Each row is a point on a landscape with many peaks, with its height.
From any point a climber steps to the highest of the 2 points nearest to it. It stops when none of these is higher. Distance is the straight distance between rows; heights are no part of it.
Q194 (h 2.95): |  73 |  80 | 125 | 113 | 107 |  92 |  99 | 129 |  86 | 112 | 101 | 132 | 111 | 110 | 100 | 109 | 121 |  95 |  66 |  99 | 131 |  91 | 100 | 100 |  99 | 116 |  92 |
Q602 (h 1.61): |  85 | 121 | 120 | 102 | 117 | 108 |  92 |  97 | 103 |  89 | 104 |  89 | 128 |  98 |  96 | 119 | 111 |  69 | 103 | 113 |  88 |  83 |  93 | 112 |  85 | 119 |  96 |
Q690 (h 5.17): | 108 |  75 | 119 | 109 | 111 | 106 |  87 |  81 |  86 | 107 |  93 |  82 | 118 |  85 | 133 | 106 |  94 |  95 | 127 | 155 | 104 |  88 | 120 | 125 |  96 | 111 | 107 |
Q840 (h 1.84): |  91 |  85 | 103 | 113 | 116 |  87 |  97 | 106 | 116 | 119 | 115 |  75 | 117 | 101 | 135 | 103 | 107 | 113 |  83 | 108 | 137 |  85 | 113 | 110 | 110 | 128 | 109 |
Q188 (h 4.80): |  86 |  77 | 110 |  88 | 132 | 104 | 102 | 113 | 102 | 100 | 105 | 112 | 115 |  89 | 128 | 114 | 108 | 111 |  97 | 128 | 131 |  74 | 103 |  92 | 113 |  89 |  80 |
Q674 (h 3.12): | 107 |  81 | 115 | 109 | 104 | 117 |  88 |  91 | 102 |  97 | 103 |  95 | 122 |  99 |  58 | 122 | 105 |  77 |  96 |  78 |  92 |  89 |  99 |  80 |  95 |  83 | 111 |
Q683 (h 4.37): | 120 | 101 |  90 |  80 |  82 | 107 | 104 |  99 | 115 |  93 |  83 | 107 | 113 | 122 |  82 |  84 |  71 |  80 |  90 |  60 |  85 | 135 | 115 |  91 | 107 | 103 |  86 |
Q136 (h 3.38): |  98 |  87 | 103 | 122 | 107 |  85 | 118 | 104 |  91 | 138 |  94 | 130 |  91 | 134 |  85 | 123 |  91 |  97 |  79 |  80 | 126 | 109 |  75 |  80 |  92 | 119 | 105 |
Q234 (h 4.94): |  79 | 112 |  91 | 106 | 109 | 101 | 101 |  95 | 110 |  78 | 109 |  92 |  91 |  97 | 115 | 109 |  89 | 100 | 133 |  95 |  95 |  92 |  86 |  96 | 109 |  99 | 114 |
Q191 (h 5.76): | 121 |  86 | 102 | 128 | 120 |  94 |  99 |  98 |  95 | 109 | 110 |  71 | 109 |  92 | 134 | 109 |  84 |  99 | 136 | 140 |  85 |  99 | 113 | 132 |  87 | 119 | 109 |
Q488 (h 6.40): | 100 | 102 |  72 |  74 |  82 | 114 |  92 | 107 |  90 |  94 |  97 | 124 |  98 | 125 |  91 |  88 | 109 | 106 |  97 |  75 |  93 | 129 | 110 | 113 |  96 |  67 |  89 |
Q394 (h 0.31): |  88 | 125 | 103 | 105 |  84 | 112 | 108 |  70 | 102 |  80 |  94 | 111 | 109 | 117 |  86 |  95 |  77 | 104 | 131 |  86 |  86 |  99 | 115 | 124 |  93 | 140 | 121 |
Q953 (h 1.98): |  90 | 104 |  94 |  85 | 104 |  99 | 124 | 124 |  74 | 157 |  88 |  78 | 122 | 123 | 118 | 120 | 129 | 104 |  88 | 114 | 138 |  73 | 106 | 117 | 100 | 133 | 101 |
Q344 (h 1.31): |  91 |  96 |  91 | 100 |  98 |  83 |  89 |  95 | 117 | 112 | 104 | 109 | 106 | 122 | 100 | 104 | 124 |  95 |  64 |  97 | 109 | 104 | 105 | 105 | 111 | 101 | 109 |
Q371 (h 1.01): |  91 | 119 | 100 |  91 |  65 | 101 | 115 |  97 |  75 |  77 |  93 | 108 |  86 |  97 | 100 |  75 |  93 | 119 | 139 | 120 |  64 | 116 | 105 | 116 |  81 | 120 | 112 |
Q854 (h 3.08): | 120 | 104 |  87 |  81 |  94 |  97 |  91 |  83 | 118 |  84 | 112 |  67 |  79 |  97 | 117 |  82 | 108 | 119 | 109 | 105 | 102 | 104 |  70 | 108 | 122 |  85 | 107 |
Q508 (h 2.20): |  92 | 128 | 100 |  74 | 102 | 103 | 127 |  84 | 108 |  80 |  99 | 116 |  97 | 106 | 106 | 105 | 101 |  85 |  89 | 109 | 104 | 101 |  77 |  84 | 106 | 102 |  90 |
Q920 (h 7.40): |  82 |  95 | 107 | 109 | 105 |  99 | 127 | 127 |  95 | 140 |  92 |  97 | 130 | 121 |  81 | 119 | 105 |  70 | 101 |  73 | 131 | 106 | 110 | 118 |  84 | 130 |  75 |
Q659 (h 4.85): |  97 | 117 | 102 | 107 | 115 |  86 |  88 |  94 | 102 | 111 | 103 |  75 |  97 |  89 | 137 | 100 |  74 |  96 | 122 | 129 |  87 | 104 | 124 | 140 |  97 | 119 | 103 |
Q915 (h 2.22): |  98 |  85 | 102 | 116 | 104 |  95 |  89 | 116 |  98 | 105 |  93 | 107 |  87 | 108 |  84 | 119 |  73 |  97 |  84 |  61 | 103 |  90 |  74 |  84 |  91 |  81 |  93 |
Q347 (h 4.06): |  84 | 145 |  70 |  88 |  81 | 104 |  83 |  96 |  79 |  89 |  91 | 102 |  90 |  91 |  80 |  85 |  98 |  95 | 111 |  87 |  83 | 103 | 100 |  75 | 107 |  82 |  88 |
Q982 (h 1.48): |  84 |  94 | 113 | 122 | 121 |  93 | 114 | 113 | 114 | 123 | 111 | 106 | 110 |  99 |  86 | 116 | 107 | 109 | 100 |  91 | 115 |  62 | 125 |  97 |  90 | 132 | 111 |
Q150 (h 1.96): |  95 |  76 | 140 | 107 | 100 |  83 |  92 |  97 | 110 | 107 |  93 | 106 |  96 |  91 |  84 | 106 |  83 |  63 | 107 |  90 |  79 | 103 | 101 |  90 |  94 |  98 |  94 |
Q476 (h 6.05): |  91 |  91 |  91 |  70 |  94 |  87 |  76 | 100 | 103 |  96 | 101 |  90 |  91 |  97 | 116 |  99 | 106 | 113 |  92 | 100 |  97 | 110 | 107 | 115 | 124 |  59 |  84 |
Q223 (h 0.79): |  99 | 119 | 111 |  68 |  68 | 108 |  97 |  92 |  94 |  88 |  98 | 122 | 101 |  91 |  93 |  64 | 106 | 120 | 127 | 111 |  71 | 101 | 118 | 125 |  84 | 107 | 103 |
Q480 (h 0.80): | 113 |  83 |  73 | 105 | 115 | 106 |  84 | 107 |  95 | 104 | 117 |  68 | 111 |  95 | 121 |  95 | 115 | 101 |  87 | 100 | 112 | 111 |  96 | 114 |  98 |  87 |  97 |
Q679 (h 0.90): |  94 |  99 | 114 | 128 |  99 |  94 | 112 |  96 | 109 | 103 |  99 |  97 |  97 |  77 |  97 | 103 |  89 |  95 | 140 | 119 |  82 | 107 | 117 | 104 |  86 | 112 | 101 |
Q971 (h 1.24): |  87 |  90 | 127 | 119 | 119 |  93 | 104 | 101 | 109 |  98 | 109 | 109 | 110 |  73 | 102 | 112 | 106 | 107 | 113 | 105 |  96 |  78 | 122 |  87 |  90 | 119 | 104 |
Q369 (h 2.52): |  85 | 122 |  89 |  86 |  83 |  94 | 103 | 100 | 102 | 106 | 101 |  99 |  85 |  82 | 112 |  79 |  85 | 117 | 117 |  94 |  77 | 125 | 130 | 130 |  85 | 116 |  87 |
Q654 (h 1.63): |  98 |  86 | 119 |  86 | 113 | 101 | 117 | 132 |  92 | 114 | 106 |  80 | 112 | 101 |  95 | 103 | 134 | 128 |  82 | 103 | 116 |  63 | 120 | 116 | 105 | 106 |  98 |
Q354 (h 4.43): | 107 |  79 | 126 |  89 |  62 | 110 |  90 |  81 |  75 |  83 |  74 | 110 | 114 | 116 |  88 |  75 |  83 |  98 | 123 |  93 |  64 | 129 | 101 |  91 | 106 | 111 | 113 |
Q565 (h 2.18): |  98 |  97 |  83 |  99 | 135 |  94 | 116 | 115 |  84 | 147 | 100 |  73 | 129 | 126 | 106 | 123 | 114 |  81 |  93 | 106 | 129 |  71 | 112 | 113 | 100 | 118 | 100 |
Q248 (h 2.83): |  97 |  88 | 114 | 113 | 103 | 104 |  91 |  91 |  90 |  82 |  89 | 118 | 125 |  87 |  91 | 111 | 114 | 110 | 148 | 125 |  83 | 112 | 110 | 130 |  69 | 105 |  95 |
Q9 (h 1.19): |  96 | 133 |  77 |  76 |  95 |  97 |  95 |  90 |  88 | 100 |  99 |  82 |  94 |  92 | 127 |  92 |  97 |  91 |  81 | 117 |  90 |  97 |  93 |  91 | 127 | 104 |  92 |
Q976 (h 2.10): |  78 | 118 |  93 |  81 |  83 |  93 |  89 |  79 |  92 |  95 | 115 |  94 |  92 | 117 |  89 |  86 |  94 | 112 | 112 |  92 |  71 | 101 | 105 | 123 | 111 | 103 | 120 |
Q682 (h 6.62): | 107 |  80 | 108 | 100 |  97 | 112 | 102 |  91 | 113 |  77 |  95 | 146 | 100 | 129 |  80 |  95 |  90 | 111 |  83 |  71 | 100 |  92 |  99 |  86 | 111 | 100 | 111 |
Q616 (h 4.15): | 109 |  91 | 122 |  83 |  36 | 101 | 107 |  81 |  78 |  86 |  71 | 104 | 105 |  96 |  70 |  58 |  98 | 115 | 122 | 113 |  69 | 123 |  92 | 100 |  90 | 107 | 115 |
Q356 (h 6.02): |  81 | 101 | 102 | 104 | 123 | 103 | 125 | 126 | 109 | 116 | 107 |  93 | 123 | 100 | 106 | 131 |  99 |  88 | 112 |  95 | 114 | 109 | 109 | 115 |  87 | 118 |  63 |
Q42 (h 2.70): | 119 |  95 |  66 | 119 | 120 |  99 | 121 | 118 |  92 | 115 | 114 |  81 |  82 | 112 | 114 | 112 |  90 | 101 |  78 |  98 | 123 |  83 |  83 |  74 | 105 | 101 |  98 |
Q636 (h 4.47): | 118 |  81 | 119 | 125 |  69 |  95 | 104 |  87 |  92 |  93 |  73 | 108 |  80 |  90 |  79 |  94 |  67 | 109 | 120 |  88 |  79 | 115 |  84 |  81 |  85 |  97 | 103 |
Q526 (h 4.66): |  96 | 128 |  73 |  95 |  79 | 100 |  95 |  99 |  89 |  94 |  85 | 122 |  93 | 105 |  78 |  95 |  86 |  79 |  86 |  78 |  89 | 113 |  81 |  80 | 115 |  91 |  93 |
Q16 (h 3.85): | 112 |  96 | 126 | 110 |  77 | 113 | 112 |  91 | 109 |  73 |  89 | 111 |  89 |  78 |  87 |  83 |  88 |  97 | 122 |  90 |  77 | 115 | 101 |  74 |  81 | 101 |  98 |
Q415 (h 5.32): |  88 | 137 |  87 | 107 | 104 |  89 | 116 |  87 | 119 | 111 | 113 |  89 | 103 |  98 |  96 | 111 |  85 |  69 |  90 |  95 |  97 | 115 | 106 | 100 | 118 | 107 |  92 |
Q999 (h 2.01): | 103 | 113 |  89 | 120 | 127 |  71 | 104 | 122 |  99 | 133 | 112 |  92 |  95 | 104 |  84 | 121 |  91 |  82 |  77 | 109 | 116 |  81 | 115 |  76 | 110 |  99 |  97 |
Q587 (h 5.41): | 119 |  62 | 129 | 120 |  99 |  91 |  99 | 100 | 108 |  99 | 112 |  85 |  89 |  84 |  92 |  93 | 112 | 119 |  99 | 109 |  89 | 104 |  91 |  99 |  98 |  95 | 123 |
Q923 (h 1.58): |  79 | 133 |  82 |  71 |  87 |  98 |  98 | 104 |  81 |  91 | 116 |  93 |  89 | 120 |  93 |  76 |  74 | 112 | 142 |  99 |  74 |  88 | 107 | 119 | 103 | 110 | 103 |
Q430 (h 1.05): | 111 |  92 |  87 | 107 | 101 |  81 |  83 | 110 | 118 | 119 | 111 |  77 |  99 |  96 | 104 | 100 | 109 |  98 |  69 |  84 | 106 | 111 | 106 | 112 | 103 |  87 | 100 |
Q412 (h 5.00): | 128 |  75 | 125 | 138 |  76 |  82 |  93 | 105 |  92 |  97 |  94 |  97 |  74 |  81 |  90 | 102 |  90 | 117 | 106 | 108 |  90 | 105 |  72 |  90 |  86 |  87 | 123 |
Q341 (h 6.35): | 110 |  90 | 100 | 107 | 106 | 115 | 120 | 110 | 103 |  79 | 100 | 146 |  98 | 125 |  90 | 118 | 111 | 102 |  75 |  87 | 121 |  96 | 104 |  86 | 101 | 100 | 104 |
Q716 (h 3.89): | 114 |  87 | 110 |  98 |  93 | 125 |  92 |  94 | 103 |  82 |  88 | 111 | 124 | 113 |  77 | 101 |  90 |  74 |  99 |  65 |  83 | 111 | 112 |  88 |  95 | 103 | 102 |
Q95 (h 5.50): | 110 | 129 |  69 |  82 |  68 | 108 | 114 |  97 |  76 | 108 |  78 | 133 |  82 | 130 |  83 |  86 |  96 |  97 |  83 |  67 |  92 | 122 |  87 |  88 | 107 | 124 |  95 |
Q559 (h 5.69): | 102 |  96 |  79 |  97 | 105 |  88 | 106 | 102 |  85 | 119 | 102 | 105 |  99 | 102 | 105 | 109 | 115 |  75 |  66 | 113 | 114 | 120 |  73 |  87 | 109 |  81 |  85 |
Q135 (h 2.85): |  90 | 115 |  68 |  84 |  92 | 101 |  71 |  90 |  97 |  90 | 101 | 101 |  95 | 117 |  84 |  85 | 111 | 105 |  93 |  85 |  78 |  91 |  98 | 110 | 119 |  81 | 118 |
Q21 (h 1.45): | 110 |  79 | 105 | 114 | 117 | 103 | 103 | 122 |  91 | 114 | 111 |  66 | 115 |  86 | 112 | 100 | 120 | 132 | 102 | 115 | 102 |  77 | 131 | 118 |  86 | 110 | 109 |
Q502 (h 2.45): | 109 |  95 |  78 | 120 | 129 |  88 | 107 | 123 |  86 | 140 | 112 |  68 | 103 | 122 | 101 | 119 | 101 |  75 |  72 | 104 | 126 |  78 |  96 |  94 | 112 | 113 | 111 |
Q427 (h 1.49): | 110 | 101 |  78 | 123 |  98 | 113 | 102 | 117 | 107 |  93 | 112 | 107 | 110 |  89 |  88 |  96 | 121 | 105 |  94 |  71 |  92 | 121 | 129 | 105 |  75 | 101 |  92 |
Q259 (h 2.50): |  85 | 120 | 131 |  98 | 115 |  91 |  96 |  99 | 116 | 103 | 102 |  93 | 125 |  92 | 117 | 113 |  88 |  80 |  97 | 115 | 108 | 100 | 114 | 130 |  82 | 131 |  80 |
Q158 (h 3.83): |  71 |  82 | 123 |  87 | 103 | 104 |  92 |  86 |  95 |  80 |  86 | 113 | 112 |  87 | 107 |  96 | 109 | 108 | 137 | 113 |  98 |  91 |  83 |  99 | 106 |  88 |  96 |
Q931 (h 6.08): | 125 | 102 |  77 | 111 | 101 | 106 | 120 | 101 |  99 | 108 | 107 | 136 |  86 | 121 |  92 | 111 | 130 | 114 |  64 | 107 | 117 | 111 |  96 |  90 | 101 | 111 | 105 |
Q893 (h 1.47): |  94 |  99 | 121 | 102 | 124 | 102 |  96 | 104 | 101 | 100 | 115 |  81 | 112 |  94 |  98 | 117 | 111 |  77 |  72 | 115 | 105 |  73 |  84 |  89 | 107 |  99 |  92 |
Q979 (h 5.84): | 107 |  81 | 122 | 111 | 105 |  98 | 104 | 114 | 105 |  91 | 119 | 103 |  86 |  87 | 103 | 100 | 109 | 129 |  82 |  98 | 110 |  90 | 106 | 116 | 107 |  92 | 102 |
Q331 (h 4.79): |  88 |  98 | 126 |  82 |  67 | 100 |  78 |  86 |  76 |  79 |  76 | 105 | 102 | 113 |  80 |  67 |  75 | 100 | 109 |  70 |  73 | 103 |  84 |  89 | 100 | 108 | 114 |
Q754 (h 0.58): |  91 | 106 | 101 | 129 |  98 | 110 | 106 |  84 | 106 |  88 | 101 |  98 | 110 |  89 |  80 | 105 |  79 |  92 | 137 |  84 |  80 | 116 | 109 | 113 |  82 | 114 | 108 |
Q494 (h 0.62): | 125 |  76 |  78 |  98 | 116 | 124 | 100 | 103 |  97 | 101 | 109 |  66 | 106 |  91 | 118 |  97 |  90 |  85 |  92 | 109 | 119 |  71 | 102 |  68 | 113 |  74 |  99 |
Q749 (h 2.68): |  91 |  92 | 125 | 118 | 110 |  75 |  96 | 106 | 111 | 125 | 110 | 102 | 111 | 106 |  76 | 108 |  86 |  66 |  91 |  82 |  96 |  82 | 110 |  98 | 101 | 108 | 104 |
Q487 (h 5.34): |  95 |  95 | 100 | 103 | 123 | 102 | 101 | 121 | 109 |  77 | 108 | 112 |  98 | 104 | 132 | 110 | 114 | 119 |  87 | 111 | 115 |  84 | 103 | 107 | 106 | 110 |  93 |
Q567 (h 2.15): |  91 | 107 |  97 | 103 | 103 | 108 |  86 | 110 | 100 |  84 |  99 | 110 | 102 |  86 | 122 | 108 | 108 | 108 | 129 | 104 |  92 | 114 | 117 | 130 |  83 |  90 |  91 |
Q633 (h 1.20): |  96 | 128 |  82 |  94 |  82 |  93 | 108 | 101 |  89 | 103 | 100 |  91 |  84 |  99 | 103 |  76 |  79 | 119 | 143 | 126 |  61 |  95 | 112 | 114 |  98 | 109 | 123 |
Q952 (h 6.24): |  74 |  95 |  97 |  83 |  89 | 109 | 112 | 103 | 111 |  74 |  96 | 123 |  86 | 105 | 114 |  95 |  88 | 118 | 129 |  77 |  81 |  99 |  96 |  88 | 101 | 100 |  96 |
Q726 (h 3.96): | 101 | 121 |  77 | 118 | 107 |  96 | 128 |  98 | 111 | 132 | 104 |  97 | 105 | 114 |  74 | 117 |  95 |  74 |  78 |  88 | 123 | 119 | 101 |  84 | 101 | 107 |  97 |
Q901 (h 3.05): |  96 | 102 | 132 |  92 |  91 |  93 | 101 | 102 |  99 |  95 |  96 | 102 |  75 |  79 |  95 |  90 |  81 |  88 | 115 | 103 |  75 | 107 |  95 |  76 |  94 |  82 |  89 |
Q932 (h 5.03): |  94 |  91 |  96 |  84 | 122 | 108 | 129 |  95 |  95 | 116 |  98 | 116 | 105 | 104 | 114 | 129 | 121 |  93 |  78 | 124 | 127 | 112 |  79 |  92 | 109 |  90 |  72 |
Q906 (h 6.84): |  91 | 126 |  86 |  65 |  76 | 100 |  76 |  98 |  78 |  94 |  99 |  95 |  91 |  95 |  62 |  58 | 101 | 116 |  98 |  76 |  89 |  88 |  81 |  94 | 103 |  91 |  89 |
Q172 (h 3.57): | 114 |  73 | 103 | 107 |  80 | 101 | 117 |  95 | 109 |  97 |  93 |  92 |  96 |  83 |  93 |  92 | 112 | 112 | 133 | 121 |  86 | 135 |  93 |  98 |  83 |  75 | 104 |
Q541 (h 5.09): |  99 | 122 |  74 |  77 |  80 | 115 | 106 | 101 |  97 |  86 |  93 | 113 | 112 | 122 |  92 |  86 |  94 |  87 |  98 |  64 |  85 | 133 | 110 | 118 |  96 | 108 |  78 |
Q694 (h 0.84): | 112 | 105 |  76 | 126 | 114 | 106 |  83 | 114 |  88 |  99 | 115 |  54 | 114 |  87 | 110 | 104 | 103 |  93 | 116 | 113 |  96 | 110 | 104 | 110 |  97 |  94 | 108 |
Q542 (h 4.12): | 117 |  89 | 108 |  74 |  92 | 107 | 105 |  85 |  96 |  86 |  88 |  86 |  88 |  86 | 120 |  67 | 106 | 113 | 134 | 143 | 101 | 101 |  95 |  91 | 114 |  63 | 113 |
Q27 (h 3.26): |  93 |  78 | 112 |  80 |  86 |  95 |  95 |  70 | 114 | 100 | 102 | 101 | 101 | 107 |  84 |  98 |  93 | 106 | 118 |  66 |  87 | 116 |  89 | 102 | 103 |  80 |  97 |
Q419 (h 2.62): | 110 | 105 |  85 | 116 |  92 |  96 |  98 |  97 | 108 | 100 |  75 | 123 |  73 |  94 |  81 | 109 |  70 | 113 |  74 |  69 | 106 | 100 |  68 |  80 |  95 |  76 |  87 |
Q258 (h 3.80): | 114 |  76 | 109 |  88 |  89 |  92 |  83 |  85 | 125 | 106 |  94 | 114 | 101 | 102 |  79 |  91 |  72 |  98 |  85 |  62 |  87 | 128 | 100 | 100 |  94 |  84 |  86 |
Q967 (h 2.67): |  86 | 122 |  75 |  94 | 126 | 104 | 130 |  89 | 107 |  83 |  99 | 108 |  98 | 116 | 118 | 129 | 109 |  86 |  98 | 122 | 113 |  94 |  75 |  95 | 105 | 119 |  95 |
Q420 (h 5.48): |  93 | 110 | 113 |  75 |  60 |  92 |  68 |  82 |  81 |  97 |  92 |  85 |  93 |  91 |  73 |  59 |  90 | 119 | 106 |  81 |  77 | 103 |  66 | 105 | 102 |  93 | 105 |
Q91 (h 3.19): | 126 |  88 |  99 | 102 |  95 | 117 | 109 | 105 | 124 |  81 | 108 |  90 |  87 |  78 | 101 |  94 | 107 | 120 | 132 |  91 | 105 | 120 |  90 |  88 |  80 |  76 | 114 |
Q913 (h 2.43): | 119 |  95 | 125 | 113 | 115 | 108 |  91 |  98 | 104 |  87 | 114 | 108 | 109 |  93 |  64 | 104 | 125 |  94 |  96 | 110 |  93 |  71 |  93 |  87 | 101 |  75 | 120 |
Q620 (h 0.89): | 114 |  92 |  95 | 105 | 118 | 117 |  96 |  84 | 109 | 101 | 113 |  76 | 101 |  91 | 133 | 101 |  83 |  92 |  98 | 121 | 102 |  85 | 106 |  93 | 113 | 101 | 110 |
Q342 (h 3.54): | 113 | 110 |  93 | 125 | 110 |  84 | 119 |  99 |  80 | 136 | 102 | 114 |  86 | 113 |  87 | 118 | 111 |  80 |  67 |  98 | 122 | 126 |  76 |  87 |  98 | 119 | 116 |
Q34 (h 4.13): | 100 |  92 |  90 | 101 |  95 |  92 |  70 |  98 |  97 |  88 | 104 |  99 |  78 | 106 |  91 |  90 |  94 | 103 | 103 |  96 |  86 | 107 |  91 | 101 | 106 |  63 | 113 |
Q460 (h 3.45): |  65 | 132 | 111 |  95 |  97 |  82 |  92 |  93 | 108 | 110 |  95 |  93 | 105 |  86 | 117 | 100 |  84 |  89 | 115 | 110 |  86 | 113 | 119 | 130 |  97 | 122 |  75 |
Q350 (h 0.50): |  99 | 126 | 104 |  83 |  85 | 103 |  94 | 100 | 106 |  83 |  99 | 119 |  70 |  80 | 108 |  72 | 109 | 124 | 104 | 108 |  85 | 100 | 120 |  99 |  98 |  89 | 102 |
Q505 (h 3.78): |  84 | 114 | 112 | 120 | 117 |  84 | 125 | 103 | 126 | 109 | 106 |  94 |  97 | 106 |  95 | 115 |  74 |  70 | 101 |  75 | 108 | 108 | 108 | 103 |  97 | 124 | 104 |
Q171 (h 1.27): | 114 |  83 |  89 | 126 | 127 | 100 |  79 | 123 |  80 | 124 | 114 |  63 |  97 |  93 | 105 | 112 |  90 | 103 | 114 | 100 |  93 |  86 | 107 |  95 | 102 |  94 | 113 |
Q355 (h 1.50): |  89 |  94 |  97 | 120 | 114 |  84 |  96 | 104 | 118 |  99 | 120 | 112 | 113 | 123 | 109 | 111 | 117 |  96 |  76 |  81 | 105 |  99 | 113 | 122 |  92 | 124 | 118 |
Q871 (h 1.94): |  96 | 118 |  94 | 106 |  95 | 101 |  93 | 125 |  98 |  92 | 108 | 118 |  87 |  90 | 106 | 107 |  94 | 101 | 100 |  84 |  83 | 126 | 123 | 113 |  88 | 105 |  82 |
Q851 (h 1.83): |  92 |  98 | 110 |  83 | 109 |  99 | 117 | 146 |  92 | 149 |  93 |  66 | 117 |  98 | 117 | 119 | 124 | 112 |  85 | 101 | 129 |  67 | 125 | 120 |  97 | 128 |  82 |
Q401 (h 1.74): | 105 |  88 | 104 | 122 | 113 |  84 |  94 | 127 |  86 | 116 |  98 |  67 |  90 |  95 |  91 | 120 |  83 | 101 | 100 |  83 | 105 |  72 |  84 |  82 | 100 |  82 |  92 |
Q591 (h 1.68): |  98 | 132 | 101 |  63 |  96 | 101 |  98 |  80 | 106 |  81 |  93 |  87 |  92 | 101 | 103 |  84 | 106 |  94 |  90 | 116 | 100 |  85 |  67 |  78 | 119 |  81 | 101 |
Q176 (h 1.11): |  86 | 106 | 101 | 122 | 105 | 117 | 101 | 109 | 110 | 109 | 102 |  98 | 133 |  77 |  82 | 117 | 119 | 102 | 105 |  89 | 113 | 107 | 129 | 109 |  70 | 119 |  91 |
Q510 (h 8.07): |  98 | 102 |  80 |  75 |  85 | 100 |  84 | 106 |  92 |  91 | 104 | 123 |  88 | 107 | 103 |  89 | 130 | 113 |  71 | 103 | 103 | 121 | 108 | 127 | 120 |  82 |  84 |
Q928 (h 1.12): | 106 | 100 |  86 | 103 | 127 | 127 |  92 |  71 | 107 | 101 | 102 |  83 | 130 |  88 | 128 | 101 |  91 |  95 |  99 | 136 | 126 |  68 | 124 | 106 | 105 | 106 | 100 |
Q681 (h 4.34): | 102 | 104 |  82 |  93 | 112 |  96 |  84 | 104 |  84 |  98 |  97 |  96 |  92 |  98 | 102 | 115 | 105 |  92 |  76 | 112 | 112 |  88 |  80 |  68 | 119 |  58 |  90 |
Q450 (h 7.06): |  98 |  88 | 103 |  81 |  81 | 112 |  88 |  84 | 107 |  65 |  77 | 141 |  92 | 120 |  85 |  91 |  80 | 120 | 107 |  70 |  99 |  96 |  95 |  75 | 103 |  76 | 113 |
Q990 (h 3.56): | 128 |  98 |  96 |  69 | 102 |  98 |  89 |  93 | 113 |  84 |  95 |  84 |  83 |  92 | 113 |  71 |  93 | 118 | 110 | 115 | 117 |  93 |  72 |  86 | 122 |  53 | 120 |
Q195 (h 3.87): | 115 |  77 | 108 | 105 |  44 | 100 | 106 |  83 | 100 |  84 |  79 | 102 |  96 |  86 |  81 |  73 | 112 | 120 | 127 | 115 |  89 | 138 |  80 |  95 |  94 |  88 | 112 |
Q13 (h 4.27): |  81 |  84 | 113 |  86 | 113 | 113 | 102 |  83 | 110 |  82 |  90 | 119 | 102 |  90 | 110 | 110 | 114 | 108 | 114 | 111 | 123 |  78 |  91 |  74 | 119 |  81 |  90 |
Q163 (h 2.02): |  94 | 102 | 120 | 114 | 113 |  88 |  91 |  96 | 110 | 111 | 115 |  76 | 111 |  77 | 123 |  95 | 104 |  98 |  85 | 115 | 119 | 105 | 112 | 114 |  88 | 117 | 103 |
Q305 (h 5.49): | 102 |  77 | 127 | 108 |  88 | 116 |  91 | 100 |  99 |  65 |  97 | 120 | 101 |  86 |  96 |  89 | 118 | 130 |  98 |  80 | 114 | 101 | 100 |  96 | 102 | 101 | 103 |
Q501 (h 3.37): |  82 |  81 | 125 | 102 | 110 | 108 |  72 |  94 |  89 |  86 |  91 | 122 | 129 |  88 |  87 | 106 | 125 |  99 | 118 | 111 |  95 |  84 | 110 | 119 |  96 |  99 | 101 |
Q829 (h 4.78): | 103 |  93 |  81 | 102 | 119 |  87 | 121 | 113 | 103 | 136 | 109 |  92 | 101 | 124 | 118 | 121 | 110 |  89 |  65 | 100 | 134 | 132 |  97 | 110 |  93 | 112 |  92 |
Q970 (h 5.18): |  92 |  88 |  94 |  95 | 129 | 100 | 127 | 113 | 107 | 131 | 119 | 103 | 112 | 107 | 116 | 121 | 108 |  88 |  84 | 124 | 127 | 108 | 103 | 113 |  94 | 104 |  66 |
Q798 (h 3.52): |  89 | 132 |  80 |  91 | 124 | 113 | 103 |  95 | 111 |  82 | 103 |  92 | 103 | 118 | 123 | 113 | 101 | 100 | 117 | 116 | 107 |  84 | 100 | 108 | 106 |  98 | 104 |
Q168 (h 1.97): | 109 | 111 | 106 | 109 | 114 |  97 | 106 |  97 | 114 |  88 | 115 | 103 |  98 | 106 |  77 | 113 | 126 |  90 |  66 | 114 | 106 |  65 |  91 |  68 | 106 |  97 | 119 |
Q472 (h 2.90): |  99 |  56 | 134 |  94 |  93 | 106 |  99 |  64 | 118 |  88 |  90 | 113 | 113 | 104 |  80 |  99 |  93 |  93 | 130 |  89 |  93 | 114 |  90 | 104 |  94 | 102 | 106 |
Q968 (h 3.18): |  77 |  94 | 108 | 122 |  98 |  87 | 112 | 112 | 100 | 118 |  95 | 135 | 105 | 121 |  99 | 114 |  97 |  82 |  71 |  79 | 109 | 111 | 100 |  87 |  97 | 126 |  98 |
Q563 (h 0.25): | 103 | 107 | 127 |  87 |  90 |  97 |  95 |  88 | 112 |  85 | 104 | 133 |  78 |  97 | 103 |  86 | 108 | 101 |  75 |  95 |  92 |  89 | 110 |  93 | 106 | 101 | 101 |
Q448 (h 4.63): | 113 |  88 | 113 | 101 |  97 | 102 |  98 |  80 |  89 |  98 |  87 |  95 | 102 |  83 | 136 |  88 |  96 | 103 | 132 | 166 |  89 |  97 | 116 |  94 | 114 |  91 | 104 |
Q583 (h 1.30): | 114 |  86 |  94 | 106 | 132 | 124 | 102 | 113 |  98 | 106 | 110 |  84 | 125 |  99 | 125 | 115 | 102 | 112 | 101 | 122 | 125 |  52 | 125 | 112 |  89 | 126 | 108 |
Q85 (h 1.69): |  90 | 101 |  91 | 128 | 112 |  93 | 107 | 123 | 107 | 130 | 120 |  96 | 108 | 117 | 106 | 114 | 114 | 110 |  83 |  95 | 127 |  90 | 124 | 113 |  95 | 122 | 103 |
Q956 (h 0.72): | 102 | 147 |  77 |  89 |  94 | 105 |  88 |  77 |  93 |  88 |  99 |  70 | 106 |  86 | 111 |  90 |  93 |  87 |  96 | 125 |  87 | 101 | 118 | 114 | 115 | 105 | 106 |
Q524 (h 2.30): | 104 | 113 | 126 |  74 |  99 |  91 |  90 | 106 | 100 |  87 | 102 |  90 |  73 |  90 | 117 |  84 |  89 |  87 |  97 | 112 |  85 |  93 |  78 |  95 | 109 |  73 |  92 |
Q377 (h 2.96): | 129 | 102 |  68 | 113 | 104 | 102 | 110 | 106 | 105 |  93 |  90 | 109 |  72 | 101 | 108 | 109 |  87 | 114 |  77 |  91 | 122 |  93 |  66 |  76 |  97 |  76 |  98 |
Q579 (h 2.78): | 125 | 113 |  90 |  91 |  83 | 107 | 100 |  94 | 119 |  89 | 104 |  78 |  71 |  72 | 106 |  77 | 104 | 116 | 116 |  99 |  77 | 123 |  80 | 100 |  93 |  93 | 107 |
Q72 (h 3.39): | 121 | 102 |  61 |  93 |  95 | 104 |  76 | 105 |  87 |  96 |  88 | 101 |  73 | 100 | 125 |  96 |  95 | 109 |  75 | 108 | 115 |  95 |  77 |  75 | 127 |  67 |  97 |
Q266 (h 5.83): | 115 | 112 |  78 |  96 |  78 |  97 | 107 |  97 |  96 | 105 |  84 | 147 |  69 | 114 |  91 |  86 | 119 | 105 |  66 |  91 | 107 | 116 |  85 |  82 | 110 | 106 | 101 |

For each start below, name the point where the climber stops.
Q567 | Q979
Q350 | Q510
Q91 | Q906
Q168 | Q510
Q620 | Q502

Call two points neighbours if one is among the 2 nearest of the other. Go from one point of each pair to the other, from neighbour to neighbour, staying as high as possible. Name the lowest point that can't be avoided.
Q906 / Q450 | Q347
Q510 / Q979 | Q150
Q450 / Q191 | Q579
Q920 / Q559 | Q932
